Points on a hilly landscape, in no order, each with its height.
From any point a ball rolls to the lowest of the 2 points nearest to it. It stops when none of these is lower. Distance is the straight distance between rows; heights are no part of it.
Z832: [ -6  -2 -10  26  14 -11 -22  15 -23 -32  -4   3  29  10  16  12   8   2
 -11 -21  -6 -10   1  -7  35   7   3  -5 -40   6 -50   1   8  34]  (h 4.10)
Z407: [ -9  25  29  15  10 -39  14  11  10 -17  28  -6   7  -9   6  -6 -17 -15
 -32  -5 -19 -18 -17  39  15  -5  -3 -16 -26 -21  -5  13 -18 -32]  (h 3.44)
Z189: [ 26 -38 -25   8  -5  51 -12  20 -20 -11 -41  -9   3  37  39  18  -5  -3
  36   2  -8   4   1 -26  -3  -3  -9   7  12   1 -17   5  20  -6]  (h 2.20)
Z531: [ 18 -17  19   3   1   2  25  11 -19  -9   6 -11  18  38  30  21  20 -17
  28 -36 -31  26 -12 -20   5  -6  10 -11 -29 -13 -25   5  -2  -8]  (h 1.46)
Z250: [  6 -43  -9 -11   2  61   4   1   4 -27  -5  13  17  23  22  -1 -12  53
  25  21  23  28   4  -5 -23  16   5  -6  44  25   4 -23  -1  -2]  (h 2.53)
Z829: [  3  10  35  -7 -28  -8  12  -9  11 -15  23  11 -22 -17 -30 -56  -9  26
 -13 -18  12  10  -8   3  13   6   6  29   5 -16  17   4   0 -27]  (h 4.11)
Z209: [-26   8  19  -6   2 -47  30  14 -12  16  26   4   6   1  -6  22  31  -9
  -6 -15   9  23 -20  -8  18 -20   1 -36 -27  -8 -17 -11 -21   7]  (h 3.68)
Z854: [  2  27  21  15 -33 -13  29  10   0 -16  35   1   7   6  -5 -13 -12  10
 -10   3 -15  21 -16  10   1  13  -5  -5   5 -27  -2  -8 -45 -20]  (h 1.90)
Z661: [  5 -23 -10  -9  -2  -7 -19  15 -26 -20 -23 -14  -8  25  -7 -14  30  12
   8 -59  11  -6 -10   5 -18   3 -27 -26  11  46 -25  -7  -4   7]  (h 1.29)
Z421: [ 23   1   6   5  17  38  26   8  24  -5   1  -4   3  13  32 -16 -20  43
  10  15   7  36  18  -4 -14  11 -19 -12  31   0  -3   0  -7 -20]  (h 1.98)
Z750: [ -6  10   4  29 -14 -12   2  24  -2  -1 -21   2  -5   2  17   5 -36 -11
   8  27 -19 -37  -1  20  33  -9   5   4 -26 -24  -7  18  22  -6]  (h 4.18)
Z972: [-30  23 -15   3  33 -17 -45  -9 -20 -17  -3   5  31  -9 -13  21  10 -19
 -36  -8  -6 -25  14  -2  21  -1  14   0 -37   9 -19 -25 -17  23]  (h 3.93)
Z638: [ -6 -18   6  17   4  -6   0  25 -31 -11  -7  -4  13  24  28  30  -4   6
  15   3  -8  -5 -14 -11  32 -15  13 -27 -39  -9 -41  -8  11  27]  (h 3.94)
Z107: [ 27   1  29 -16 -10  -3  12 -27  20   5   5 -17 -14 -16  -1 -25  -5 -24
  15 -20 -14  -7  -7   3   8  -2   4  34  -7 -28  19  28  34 -41]  (h 4.51)
Z877: [  1  -6  18   6 -37   5   2   2  -3   0  -2  14  -2  -4 -17  -5 -21   5
  15  13  -7 -25  -4   0  11   3  32  20  -7 -20  12  -6   8   0]  (h 1.74)
Z704: [ -4 -20 -11   4  28  36 -12  17   7   0 -33   6  -4  13  28   9 -14  28
  20  30  18 -15   2  11   2   6 -10  -8  25  31 -12   5  32  11]  (h 5.06)
Z20: [ 13   5 -16  18 -11  -2  14  25 -22  -3 -18 -16  -6  36  28   6  15 -16
  15 -19 -14  21  -2  -4   7  -4 -30 -26  12   2 -36  19 -15 -11]  (h 4.17)
Z251: [ 11 -13 -29   3 -41   0 -10  -9 -11  -9 -34  -3 -14  10 -18   1  15 -22
  18 -17   5 -21  -4 -11   3  21   0  21  18  13   4  23   6 -12]  (h 2.31)
Z510: [-20   7  25 -14  20   4   1  -9  13   5  34  16   0 -32 -13 -20 -17  36
 -31  16  16  15  10   0  -8 -11  10  -8   2 -12  15 -38 -10   5]  (h 2.18)
Z992: [  3  -6  43 -17   0   4  16   6  14  -7  28  -1   8   1  12   9 -26  20
   5  25 -21  -5 -24  33 -32 -14   2 -22  17 -21  14 -35 -29 -14]  (h 3.56)
Z843: [  8 -24  38 -23  -6  22   9  -1   2 -13  32   8   8   9   5  -9 -12  49
  11  -2  -8  18 -18   3 -27  -8  10 -14  13 -11  12 -43 -20   2]  (h 3.38)
Z968: [ -2  -7 -31   5  10  39   1  -2   2 -10   8  13  21  -6  -4   7  -6  23
  -1  32  27  31  17 -10 -24  35  14   7  21  11  13 -13 -12  24]  (h 3.17)
Z823: [ 19  -8  10   3  12  11  22   6   4  20   7  -3   5  14  34  13   1  24
  23   6  -2  40  18 -35   3 -22   3 -21 -13 -18 -14  -5  20   9]  (h 2.10)
Z397: [ 35  -8 -13  -5 -56  27  37 -15   9  10   4   5 -12  -2 -14  -1  -9  -8
  21   1  11  35  24 -33 -25   7   5  15  33 -23  40  -1  -5 -22]  (h 7.80)
Z652: [-12   9  -7   4  -1 -36   8  17 -15   5  13  -4  -3   8   2  -3  34  14
 -14 -28  17  29  -5 -13   5 -10 -23 -40  -9  18 -26  -9 -20  14]  (h 3.54)
Z201: [-23  39  14  11  16 -31  -5   4   2   5  26  10  21 -27   4  16 -18  -1
 -50  34   1  -2   6  11  18  -9  19 -19 -33 -31   1 -20 -25 -13]  (h 2.16)
Z723: [ 13 -17  -9  12 -16  54  13  20   9 -21 -18   0   6  17  24 -16 -22  37
  22  26  11  24  12 -13  -7  22   2   7  33   3  -4  -4   0  -8]  (h 3.00)
Z938: [ 19  28   1  18  12  11  28   8  20   7  22  -3  13  -6  17  -9  -9  26
 -14  28  12  49  23 -12  -4  18 -14 -14  10 -16  -6  -3 -24   1]  (h 0.81)
Z52: [ 13 -30  17 -17   7  41  -3  -5   6 -27   2   8   8   9  14 -17  -9  63
  14 -15  13  16   0   0 -19   6  10   0  17  14  -8 -23   0   3]  (h 3.09)
Z286: [  4  22  30  -6   9 -31  15 -25  16  17  44  12  15 -42 -24 -13   3 -12
 -29   9   8  23   8  -8  22  -2  18  13 -30 -39  25 -12   5  -1]  (h 1.51)
Z919: [ 12  21 -11  12  13   2  -5  -6  20  10  -2  -2   8 -22  -2  -1 -13 -23
  -4  28  -8 -24  16  11  -1  23   4  23  -9 -13  21  20  11   4]  (h 1.41)
Z806: [ -4  -6 -31   6 -18   1  -9   9 -21 -28 -21 -10  -6  22 -17 -10  22 -11
  -9 -37  11  -3  -3  11 -14  26 -36 -11  39  36 -21  17 -30  -1]  (h 1.63)
Z396: [ 30  -6   2  -3 -31   7  31 -10   0  14   9  -3 -14  13  -5   6   7  -4
  19  -9  -3  22   1 -23 -15  -5  -5   1  13 -18   9   0  -8 -17]  (h 7.72)
Z123: [  5  17 -11  34  -4  26   4  25   9  -1 -32  -4  -7   8  30 -11 -40  -3
  16  32 -14 -13  19  10  17   6  -8  17  11 -14 -11  29  22 -20]  (h 4.71)
Z676: [ -3   4 -34   3  28  -3 -11   0  -6  15  -5  -2  -2  -2   3  20  23   9
 -11   9  28  19  11 -13 -12  11 -19 -26   8  26 -14  -7  -8  27]  (h 3.12)
Z803: [ 13  37 -26  20 -12 -12   7 -10  21  13  -7  -2  -4 -16 -17 -13   0 -34
  -6  10   2   0  19  -5   9  27 -16  34   7   1  19  42  -2  -7]  (h 2.06)
Z369: [ 24 -32  -6  -4  -7  14  -6  12 -30 -10 -21 -16   1  40  23  31   9 -23
  37 -18 -28  -6 -19 -15  -3  -6   6  -4 -17  -1 -18   0   6   9]  (h 1.72)
Z77: [-18 -20  -9 -16  -5 -15 -31 -16  -7   7 -25  14 -15  -7 -27  -8  11  -7
   6  -7  -4 -59 -13  16  15 -10  13  28  -7  13  19  14  30  11]  (h 5.20)
Z150: [-13  13  -7  35 -41 -32   5  20 -25 -16  -4  12  19   7  -2  17   1 -34
   3   2 -22 -14  -9  -7  44   3  17  13 -33 -14 -21  11  -5  18]  (h 3.65)
Z836: [ -8  -9  15 -30  16  -9 -19 -17  -8  15  16   0  -6 -14 -14   8  15  -3
  -4 -18  -4 -10 -16  -1 -20 -15   5 -11  -5   5   8 -21   1  15]  (h 4.19)
Z682: [-17  26  -6 -20  23 -47  -8 -21   9  30  15 -10 -10 -31 -17   9  22 -49
 -26  10  -8 -25 -13  23   7 -26 -10  -8 -28  -3  14  18   4  -2]  (h 2.98)
Z380: [-19 -26 -12 -22 -23  18   3 -18   0  23   8  20 -19 -14 -29   4  -1  21
  12  24  32   7   4  -8 -27  -9  18   4  48   8  36 -23   5  11]  (h 4.47)
Z930: [  3 -23   8  -9  15 -10 -16  13 -16  -1 -20 -10  -9  17  14   9  15   8
  13 -30  -2 -17 -15  15  -5 -15 -18 -29 -16  28 -29  -7  16  16]  (h 1.57)
Z23: [  8  -1 -20   1   3  -7  20   1  -5  31   9  -6   4   2  13  36  17  14
  12  28  19  45  14 -40  -8 -17  -1 -43  -5 -13 -16 -18  -1  35]  (h 2.58)
Z469: [-12  -2 -17  12  27  33 -12  15   6 -13  -3   8  27  -8  18   7 -26  20
  -9  43   7   2  12   2   0  26  20   3  -2  -1  -1 -22  -1  26]  (h 2.54)
Z866: [  2  -9  10  11 -34  45  14  23   8 -11 -27   2  -4  20  35 -16 -44  34
  32  25 -12   4   8  -8   0  -4  14  12  24 -25  -1  -8  18 -27]  (h 2.87)
Z298: [ 30  22   8   3 -15   8  32  -5  24  -2  15 -25  -3   2   7  -4 -15 -25
  13  10 -29  12  -4  12 -20  23 -10  16  24 -25  18  11 -21 -35]  (h 4.12)
Z715: [-24  -2 -44   2  17  10 -10  -3  -1  18 -22   7 -12   2 -17  12   8   0
  -8  22  28  -1  10  11 -16  17 -11  -6  40  40  11   6  -4  14]  (h 3.57)
Z246: [ 12 -28 -15 -11  18  25 -18   6  -9 -15 -42  -9 -10  30  16  -3   9  12
  16 -26  13  -9  -3  17 -23  21 -28  -9  31  46 -16  12   9  -5]  (h 0.72)
Z214: [ -8   9   7 -28  47 -10  -4 -16  15  10  28 -21   4 -26  10  26   2 -27
 -18  22 -22  -8 -13  31 -35 -11 -10 -21  -6  -9   7 -13 -14  -6]  (h 3.64)
Z937: [ 23 -12  27  -3   6  27  29   9   9  12  -2  -8  -2  27  44  13 -16  22
  34  14 -23  21   1  -8 -13 -31  -9 -17  11 -25 -13 -10  17 -17]  (h 1.52)
Z293: [-14   2 -21  28  20  22 -14  17  11  -8 -46   3   2   8  13  -1 -28   5
   5  37   5 -36  12  25  21  12 -10  11  13  12 -12  28  35   0]  (h 5.31)
Z280: [-34  11  -2  24 -42 -43   1  21 -24 -19   7  15   2   5 -22   2   8  -4
 -14 -16  -2  -6 -14  -1  32  -9   5   1 -12   3 -23   5 -15  15]  (h 3.51)
Z757: [  7 -10  31 -17 -31 -16  13 -22   4  24  22   8 -10 -26 -27  -8 -10 -23
  14  11  -7 -14  -5  -3  12 -14  31  20 -17 -38  36  -3  20  -4]  (h 1.43)
Z882: [-36  13 -20   1   6  -6 -14  -2  10  28 -13  18 -18 -15 -18   3  -5   9
 -14  40  22 -24   6  16  -1 -13  -2  -4  23  12  25  -3   9   8]  (h 4.00)
Z65: [-17  25 -23   5   0 -54 -13  -4  -5  28  -4  -4  -9 -13 -20  12  37 -41
 -16 -10   6 -11  -5   2  15  -7 -24 -10 -18  22  -4  24   2  17]  (h 2.79)
Z948: [-15   6  32  -3   9 -36   9   2 -13 -15  45   5  21   0 -11   3  28   3
 -24 -36  -1  22 -22  -5  18  -5   9 -10 -37  -3 -16 -18 -32   0]  (h 3.79)
Z504: [  1   6  11  -5  39  24   4  10  28   3  -3  -3   4  -1  22   3 -23  30
  -6  36   8   1   3  23 -18   3 -20 -22  24  10   3 -12  -8  -1]  (h 2.96)
Z905: [ 21   3   2 -25  56  14 -15 -23  29   0   9 -23  18 -22  20  23   3 -18
  -9  10 -17 -15  -2  21 -29  16 -13   3  -4   8   4   2   1   3]  (h 3.84)
Z398: [-39  -8 -17  -1  36  13 -42  -2  -3 -17 -23   0  24   1  -5  17 -21 -29
 -19  24 -26 -66  -9  41  -7  -3  14  13   2  19   5  -8  -4   6]  (h 5.62)
Z489: [-18  34 -10  18  20 -25   4   4  -7   0  19  -2  24  -6  12  28   3 -16
 -29  23  -9  18   3   4   5  15  -6 -28 -20 -19 -19 -15 -42  10]  (h 2.46)
Z989: [ -3 -13  25 -14   4 -28   9  -6  -7   6   8  -8   6  -3   5  28   6 -39
  20  -9 -29 -31 -26   9  14 -17  24   7 -49 -21   1  16  19   0]  (h 1.49)
Z819: [  3  23  23  -7  16 -32  21 -10  22  14  25 -11 -12 -24  -4  -7   1 -31
 -14   9 -10 -11 -19  26   7 -15  -7   0 -22 -21  11  26   8 -28]  (h 3.21)
Z163: [ 21  -8  23 -16  21   2   8  -4  11  14 -12 -21 -15  13  35   5   3  -1
  28 -22 -24  -8  -6   5  -3 -25 -15  -6 -10  -1 -13  22  38 -23]  (h 2.38)
Z142: [-56  28 -16  -3  18  -8 -23  -5   1  17  -5   0 -11 -13 -27   1  -2 -12
 -35  21  19 -18   8  10  -7 -25   4  -8  13  15  22 -23 -32   7]  (h 4.25)
Z166: [ 23 -26 -12  -3  -6  38  -3 -13   8 -11 -21   4  -6   8   3 -17   1  28
  20 -32  23  18  28 -30  -2  18   8  28  14  16   2  19  31 -18]  (h 6.15)
Z457: [ 24 -21 -22  -5   1  41  -8   2   9   7 -42 -15 -11  18  24  20 -18 -22
  39  20 -10 -18   7  -9  -5  12   5  19  16   4   8  17  38  -9]  (h 2.43)
Z818: [-36  16   8 -13  -6 -22 -29  -6 -22 -19  29  -3  10  -2 -36  -3  12 -28
 -35 -33 -11 -18 -16   8  -7 -13   9   8 -11  12   6 -30 -52   3]  (h 4.56)
Z224: [  4 -22  32 -37   6   1 -24 -19  12 -10 -11  -3 -27 -15 -11 -32  -6   7
   2 -20  -3 -41 -20  31   8 -15   1  16  -1  -1  14  10  37 -29]  (h 4.86)
Z515: [  5   9   8 -12 -17 -30  -2 -10  11  10  -5   4 -38 -16 -27 -46  16  -9
 -10 -26  14  -4 -10  11  22  -6 -23  19  10   7  12  35  22 -26]  (h 7.25)
Z857: [ 11  11  24  -1  21   9   7 -18  23   0  42  11  20 -28 -11 -26  -8  40
 -20  -4  16  37  24 -18  -4  20  17  13  -9 -18  15 -19  -4   7]  (h 2.56)
Z828: [ -1 -26 -36   8 -44  -4  -6   6 -23   4 -18  16 -10   5 -14  12  13  12
  16  -5  15  10   5 -44  10 -16  16  -2  -6  13  -5  11  14  34]  (h 3.16)
Z139: [-16  -3 -24  20 -48 -24   1  25 -21 -13   2   6  -5  11  -9  -1  13  22
  -1  -6  12  26   0 -22  15 -15  -4 -23   4  16 -23   5 -15  28]  (h 3.35)
Z223: [-11  15  10  -5 -28 -30   7 -12  -2  22  35  20   7 -27 -30  10   4 -31
 -12  12  -8  -3  -5  -9  11  -6  28  18 -25 -29  34 -15 -10  10]  (h 1.21)
Z18: [  1   7 -10   8  13   0  -3  -3   9  32 -13   6  13 -25  -3  25 -12 -13
   1  50   2 -20  22  -9  19   2  22   4 -28 -23  15  -7  25  29]  (h 0.51)
Z630: [-15  23  31  -6  23 -24 -14  -8   8   5  34  15   5 -32  -9 -20 -10  10
 -46   7   8  -7   2  18  19 -21  12  -3 -33 -22  16 -15  -2 -12]  (h 1.85)
Z324: [-34  -5  -7  -9 -23  -2 -11  -7  -3  -5  -4  18 -26  -5 -39 -38   2  24
 -13 -12  31 -16  -9  13   2   1   2  17  35  25  15   4   1 -10]  (h 7.46)
Z28: [  3  13  12  17 -19 -22  13   7   3   9 -10   9 -13   3   9 -23  10  13
   3 -36   7  17  11 -26  32 -25  -8   5 -16   7 -17  31  28 -13]  (h 7.67)
Z337: [ -9 -15   7 -35  -6   1  -4 -16   0  27  14   8 -27  -9 -29   2  12  -4
  -1   4  14   4 -18   1 -30 -23  -8 -15  35   6  29 -24  -9   6]  (h 4.30)
Z443: [ 11  11   0   4  -4 -18   0 -10  18  32 -21  -6 -33 -14  -6 -15   1 -13
   9   9   0 -21   6   9  15 -13 -16  13   4  -4  12  40  36 -17]  (h 7.09)
Z162: [ 29 -21 -18  -8   0  37   2 -27  -2  -9  16   3  14  -3 -18   6   8   3
   5  -8  12  27   9 -21 -35  37  13  16  19   8  27 -14 -17   8]  (h 3.49)
Z711: [ -2   5 -23  22  16  -2   4  20 -16  12  -1 -11  10  13  30  36   8 -10
   4  42   3  27   2 -19  18   1 -15 -42 -15 -16 -35 -10  -7  34]  (h 2.94)
Z525: [-18   9   6 -26 -21 -17  -6 -19   2   8  14   8 -37 -25 -50 -44   8 -13
 -30 -13  16  -4 -18  17  -3  -7  -8  17  27   2  33   9  -7 -16]  (h 7.36)
Z406: [  0   3 -18  -4 -28 -20  -6  -4  -8 -11 -18 -14 -30  12 -24 -18  16 -22
  -5 -28   2 -17 -19  23  -6  16 -31   9  28  25   1  22 -18 -22]  (h 1.93)
Z306: [-37  12 -13   0 -10   7 -29  -7 -22 -27  18  10  25   3 -40  -4   6 -12
 -29 -27  -5 -15   3  -7 -12   8  30  32   9  15  11 -29 -46  17]  (h 4.64)
Z43: [  6  22 -16  31 -39 -26  13  12  -4 -20  -4  10  10   0  -4 -10  16  -2
 -10 -34  10  36  13 -34  38   2 -10  19 -14  13 -22  31   1  10]  (h 7.79)
Z686: [ 20  23   8  26 -44   4  32  15  -9 -26  23  -5  22  22   3 -17  -5 -15
   5 -14 -28  31   4 -10  -2  30   7  16  -5 -26   2   3 -48 -25]  (h 2.14)
Z117: [ 12   2 -22  20 -29  33   0   2   5 -23 -36   5  -3  11   1 -26 -11   2
  10 -11  12   0  30 -13  11  37  10  47  17   6   5  30  22 -25]  (h 5.80)
Z261: [-23 -18  -9  13  24  18 -31  20 -12 -16 -23  11  14   6   8  13 -19  23
  -6  28   2 -39  -1  12  14   1  17  -6 -12   2 -19 -20  16  29]  (h 1.88)
Z143: [ 28 -23 -21  -8  31  33 -26 -18   5   1 -25  -5  14  -3   6  18   3 -20
  20   7  -4 -23  10  -8 -13  26  13  29 -10   9   9  14  27  18]  (h 1.56)
Z949: [-27  16  -5  15   0 -38 -20   2 -16   2   1  16  24 -10 -12  24   5 -29
 -22   3 -15 -33  -4   1  37 -11  23   7 -47  -7  -5  -9  -3  19]  (h 3.80)
Z122: [ 28   8  -2  12   4 -21   8 -12   3  -5  14   3  10  -4  -2  -5  34 -12
 -13 -50   9  43   5 -29  12   5 -12   7 -23  16 -14  13  -2   4]  (h 7.89)
Z328: [  8  25 -35  10 -11 -27   8  -9  11  34  -5   0 -20 -11 -23   4  19 -30
 -13   9  14   4   3  -6   2   7 -25  -2  13  16  11  28  -9   9]  (h 2.52)
Z528: [  5   6 -15  14  -5  32  10  -2  25   7 -25  13  -1 -13  -5 -25 -20  13
  12  23  24   2  35  -5   4  31  11  37  10   3  18  30  34  -7]  (h 5.32)
Z532: [ 28 -25  44 -32  25  18  12 -13  19  13   4  -8  -9   6  27   7 -10  22
  33 -11  -8   5  -4   1 -20 -25  -3 -14   0 -15  -3  -8  31 -12]  (h 2.00)
Z419: [ 13  14  -5   6  33  -4   7   1   5  13   4 -15   6   2  17  26   6 -13
   1  18 -10  17   2   6 -15   8 -23 -25  -1  -5 -13  -2 -14  17]  (h 2.76)
Z939: [-16 -20   6  -5  40  -1 -34  16 -15  -6 -16   0  13   7  19  21  -4  13
  -6   0  -9 -32 -15  22   0 -21   2 -28 -23  14 -27 -32   5  27]  (h 1.55)
Z171: [ 13  -9 -29   7 -24  -4  -6   2 -19  13 -15  -3  -2   8  -8  30   6 -42
  22  11 -17 -18  -8 -15   5   9  13  12  -2  -1   3  13   8  21]  (h 2.66)
Z841: [ 23 -29   4 -27  29  18 -17 -13  -1 -23  -7 -11   5  16   9   0  19   3
   6 -33  -3  -1 -17  18 -43  18 -14  -7  20  32  -5 -14 -20  -3]  (h 1.31)
Z611: [ 13  -2  28  -8 -14  21  15   5  11 -15   3 -12   4  10  18  -3 -36  14
  22  17 -26  -9 -16  22 -13  11  -1   3  17 -21   6  -6 -15 -32]  (h 3.82)
Z284: [ -6  28   0  18  19 -36  -5  -1  19  16 -10   6 -15 -17  -5 -16  -5  -1
 -22   7  11 -24   9  15  32 -13 -21  -3 -19   1   0  30  24  -2]  (h 7.27)
Z629: [-43  23  14 -19  11 -42 -13   1 -15   7  22  -9 -13  -8 -17  -7  21 -32
 -37 -16  -2  -7 -22  20  -6 -35  -9 -26 -14   8   7 -14 -29  -5]  (h 4.49)
Z436: [-20  -4  -2 -18  39  18 -37 -26   7 -20  -3  -2  17 -19 -14  -3  -4 -19
 -20  -3 -16 -56  -1  36 -15  14  16  35  -6  16  23   1   4   0]  (h 5.47)
Z839: [-22  -9   3  -6  23  -2 -43 -18  -1  -1  -7  18  13 -19 -26 -10  -1  -3
 -19   2  -2 -60   5  18  10 -16  29  33 -29   7  27  -8  20  12]  (h 5.34)
Z260: [-27   5   3 -26  46  -9 -50 -22 -19   5   7  -7  18 -12 -15  16  24 -18
 -21 -20   2 -21   4 -10  -5 -18  15  -4 -32  14   1 -35  -8  24]  (h 4.06)
Z801: [ 11   4  40  -6 -10 -21  13   0  -2 -13  28   8   0  -6 -10 -26   3  14
  -7 -32  -6  17 -14  -2  20  -4  10   6 -22 -14  -5   1  -4 -15]  (h 3.95)
Z333: [ 40  -6   3   2  -7   3  -6  -9 -10 -26  -1  -4  15  22   7  -1  23 -15
  11 -61 -15   9   2 -28   8  17   6  24 -27  11 -17  15  10  -3]  (h 7.98)
Z204: [-16 -32 -11 -25   8  39 -13   6  -3 -10  -8  16  11  19   7  15 -12  22
  14  24  11  -7 -12  16 -33   6   6  -8  45  35  10 -31 -11   9]  (h 1.84)
Z784: [  4   7  16 -21 -13  -1  16  -7  21   4  -2 -20 -38   5   0 -31  -2   7
   2  -6   3   8 -19  25 -20   3 -36 -11  46   3   7  14 -13 -41]  (h 6.83)
Z995: [ -2  -1   8  18 -51  13  17  23  -6  -6 -20   6  -6  13  19 -13 -25  19
  27   7 -14  -1  12 -26  19 -12  21  20  -9 -26  -9   1  24 -11]  (h 2.21)
Z696: [ 17 -19  -5  -1 -17  22  14   3   5   2 -24   2 -29  11  11 -19   8  41
  19 -23  24  26  24 -24  -7 -15 -10  -7  25  17  -3  14  24 -16]  (h 6.39)
Z736: [ 15  -5  19 -13 -21 -11  44  -3   1  24   9  -2 -22  23   9  -3  18  -9
  24 -21 -11  40  -6 -20  -3 -33 -23 -11  17 -23   1  19  11 -38]  (h 7.64)
Z445: [-11 -28  11 -20  -4  -4 -16  -3   5   9 -29   4 -36   2  -7 -17   2  26
  17 -12  17 -39 -10  18   9 -20  -4   1   6  14   0   3  36  -4]  (h 5.03)
Z237: [ -1 -33 -18 -23  27  31 -32 -32  -5  15  -4  14   9 -11 -19  17  12  -5
   9  -4  14 -14  11 -10 -23  16  28  24  10  28  27 -12  29  27]  (h 0.87)
Z78: [ 13  10   5  14   6  -4   8  11  -3 -18  -5 -20  -3  23  17  -9   2  -6
   1 -17 -20   1 -11  25  -5  14 -30 -10  12   8 -28  16 -23 -21]  (h 3.97)
Z634: [-13  -3  -8  20   5 -12   6  36 -23   3 -22 -18 -12  24  25   6   6   5
  10   0   1  12 -11  16   1 -12 -46 -56  19  19 -40   1 -15  18]  (h 4.38)
Z915: [  8   9 -17   3 -19   5  17  -1  20  21 -28  -8 -32   3   2  -2 -13  -6
  18  27   7 -11   5   7  -3  -1 -19   8  35   3  15  32  10 -21]  (h 6.87)
Z376: [ -2  20  15   8  20 -36  16  -8  23  32   9   7 -17 -23   4 -10  12  15
 -11   8  23  16  12  -6  28 -25 -15 -22 -27  -3  -4  13  24   0]  (h 7.43)
Z294: [ -7   3   5 -19  32 -12 -14   2  -5 -16  10 -22   3   4   0 -14  16  -4
 -21 -31  -7   1 -15  36 -37   7 -36 -25  22  30 -12 -15 -34  -8]  (h 1.64)
Z516: [ -2 -16  -9  11   9  20  -3  31  -5  12 -34  -9 -12  23  32  11 -16  18
  20  26   1  -1  -8   5   2 -17 -29 -34  21  14 -30  -5  12  19]  (h 4.65)
Z987: [  8  27  17  13 -23  -2  37   4  19   9  31   3  -4 -13  -6 -19 -17  21
  -8  23   8  29   9  -7  -3   5   6  -5   7 -30  15  -7 -15 -10]  (h 1.54)
Z615: [-56  26 -10   6  23 -34 -31   4 -10   7  -7 -12   1 -12 -11  12  -2 -29
 -43  16  -4 -36   1  28   1 -38  -6 -28 -11   9   0 -16 -31  -5]  (h 4.40)
Z653: [  4  17  11   8  -5 -33  35   2  10  33  10  -2 -22   0   5   1  24 -13
   4 -16   6  28  -3 -17  12 -24 -19 -19  -4  -5  -7  25  10 -10]  (h 7.56)
Z495: [ -3 -22 -28   4 -27  34  14  -9   5  11 -16  19 -12 -10 -20  -2 -14  17
  18  30  39   9  21  -8 -12  17  22  19  38  14  29   5  25   4]  (h 4.78)
Z226: [-10   3 -25  25  -8   9 -15  16 -19 -56  15   4  31   5  -2 -14  -2  28
 -21 -15   5  23  13 -20   2  27   6   2   2   3 -32  -7 -31  31]  (h 8.16)
Z644: [ 27 -12  34  -4   2  15  31   3  -3  -5  20   0  11  25  29  -4  12   9
  24 -48 -31  44   7 -29   0 -14  10   3 -23 -27 -18  -1   9 -36]  (h 1.14)
Z262: [-12  19  -4  35 -16  -6   5  22  -5 -17   3   8  20  -8   4   4 -24 -11
 -14  27 -11 -14   6   3  28  16  14   5 -26 -28  -9  -3 -10  18]  (h 3.86)
Z483: [-27  -1 -26  -8 -20 -12 -32 -10 -25   2   4  17   3  -5 -36   2  21  -9
 -20 -17  10 -13   1 -18  -2  -6  24  18   0  22   7 -17 -15  32]  (h 4.75)
Z361: [ 46  14 -17  15 -33  25  33   4  -3 -13  15  -5  22  13   4   3   5 -28
  13  -3 -18  51  22 -26 -20  28   3  15   4 -31  11   3 -35 -16]  (h 2.39)
Z193: [ 29 -14  49 -30  23   6  -6 -30  18  -5  21 -13  -8 -16  -5 -31  -9   5
   2 -26 -13 -10  -7  16   2  -7   5  25 -20 -17  14   3  31 -23]  (h 4.69)
Z534: [ 36   7  12 -14 -21  -2  16 -31  14  -5  21 -21  -5 -14 -14  -7   5 -45
  11 -17 -20   7  -5   1 -20  25   6  32   6 -23  25  16  -6 -33]  (h 4.32)
Z852: [  3 -40 -21 -26  13  33 -20  -8 -14  10 -17   7   6   6  -5  34  10   8
  15  15  12  -4   0 -11 -27   4  13  -6  20  29   9 -22   9  33]  (h 1.38)
Z426: [  6   3   4 -11  -2  17  -5 -19   9   0  22   7  15 -15 -20   1  -7 -10
  -8   5  -6  -4   3  -4 -27  28  28  25   6 -12  34 -22 -18   6]  (h 3.23)
Z149: [-33  -5 -19   7  -8  13 -17   6  -8 -36  14  16  28  -9 -21 -13   1  39
 -19  -2  18   9  17 -14  -3  19  28  22  -2  11  -2 -16  -6  29]  (h 8.26)
Z428: [-26  -3   7   4  16 -37   7  17 -22  16   0  -2   8   4  15  40  13 -13
   3   1  -5  -1 -15  -5  24 -20   4 -37 -41  -5 -30 -10  -2  19]  (h 3.81)
Z539: [-13  11   9 -16  40 -10  -6   7  28  14   3 -15  -8 -18  20  14 -16   0
 -18  26  -6 -21 -12  44 -26 -19 -28 -37  13   8   0  -6  -8  -8]  (h 3.43)
Z640: [ 34 -12 -19   8  -5  21  -6   0 -18 -42   1  -1  24  20  -2  -6  13   9
   3 -38   2  25   9 -24  -2  31   2  10  -7  11 -17   0 -21  11]  (h 8.06)
Z702: [  1  -9 -14   0 -32  19  17  -1   6   5 -24  -2 -31  19  -1 -14  -4  25
  14   5  19   8  -2   6 -14   7 -23  -4  50  16  11  11  -6 -26]  (h 6.63)
Z321: [  8  -7 -12  14 -35  -1   7  13 -19  14  -3   8   7   5   2  22  -2 -12
  25  15  -7  10   1 -40  22  -7  29   7 -25 -16  -4   1  14  29]  (h 2.93)
Z6: [ 10  14  -6   9   8   2   3  -8  12   4  25   7  23 -25  -6   2  -2   3
 -15  14   0  22  21 -23  -1  25  22  14 -17 -16   9 -21 -10  23]  (h 2.95)
Z728: [  6  -3  21  -2  25 -14  -6  -7   3  22   5   1   9 -18  11  23 -10 -10
  10  18 -13 -27  -5   4  11 -12  20  -2 -45 -21   8  -3  29   7]  (h 1.19)
Z737: [  2  27  30  21   7 -18  20  16  13 -14   5 -13  -9  10  23 -22 -27  10
 -16   0 -17  -6  -2  35  15  -6 -26 -13   2 -12 -20  17 -12 -35]  (h 3.69)

Where does a ball stop that starts at each point below?
Z704 => Z18
Z640 => Z702
Z839 => Z250

Call two points neighbours if one is among the 2 nearest of the other. Go from one point of each pair to the other, from neighbour to neighbour, staying as low as possible. Name the highest point that can't be avoided.
Z937 / Z661 => Z162
Z938 / Z644 => Z723
Z939 / Z246 => Z930
Z237 / Z937 => Z457
Z937 / Z223 => Z711
Z644 / Z937 => Z823
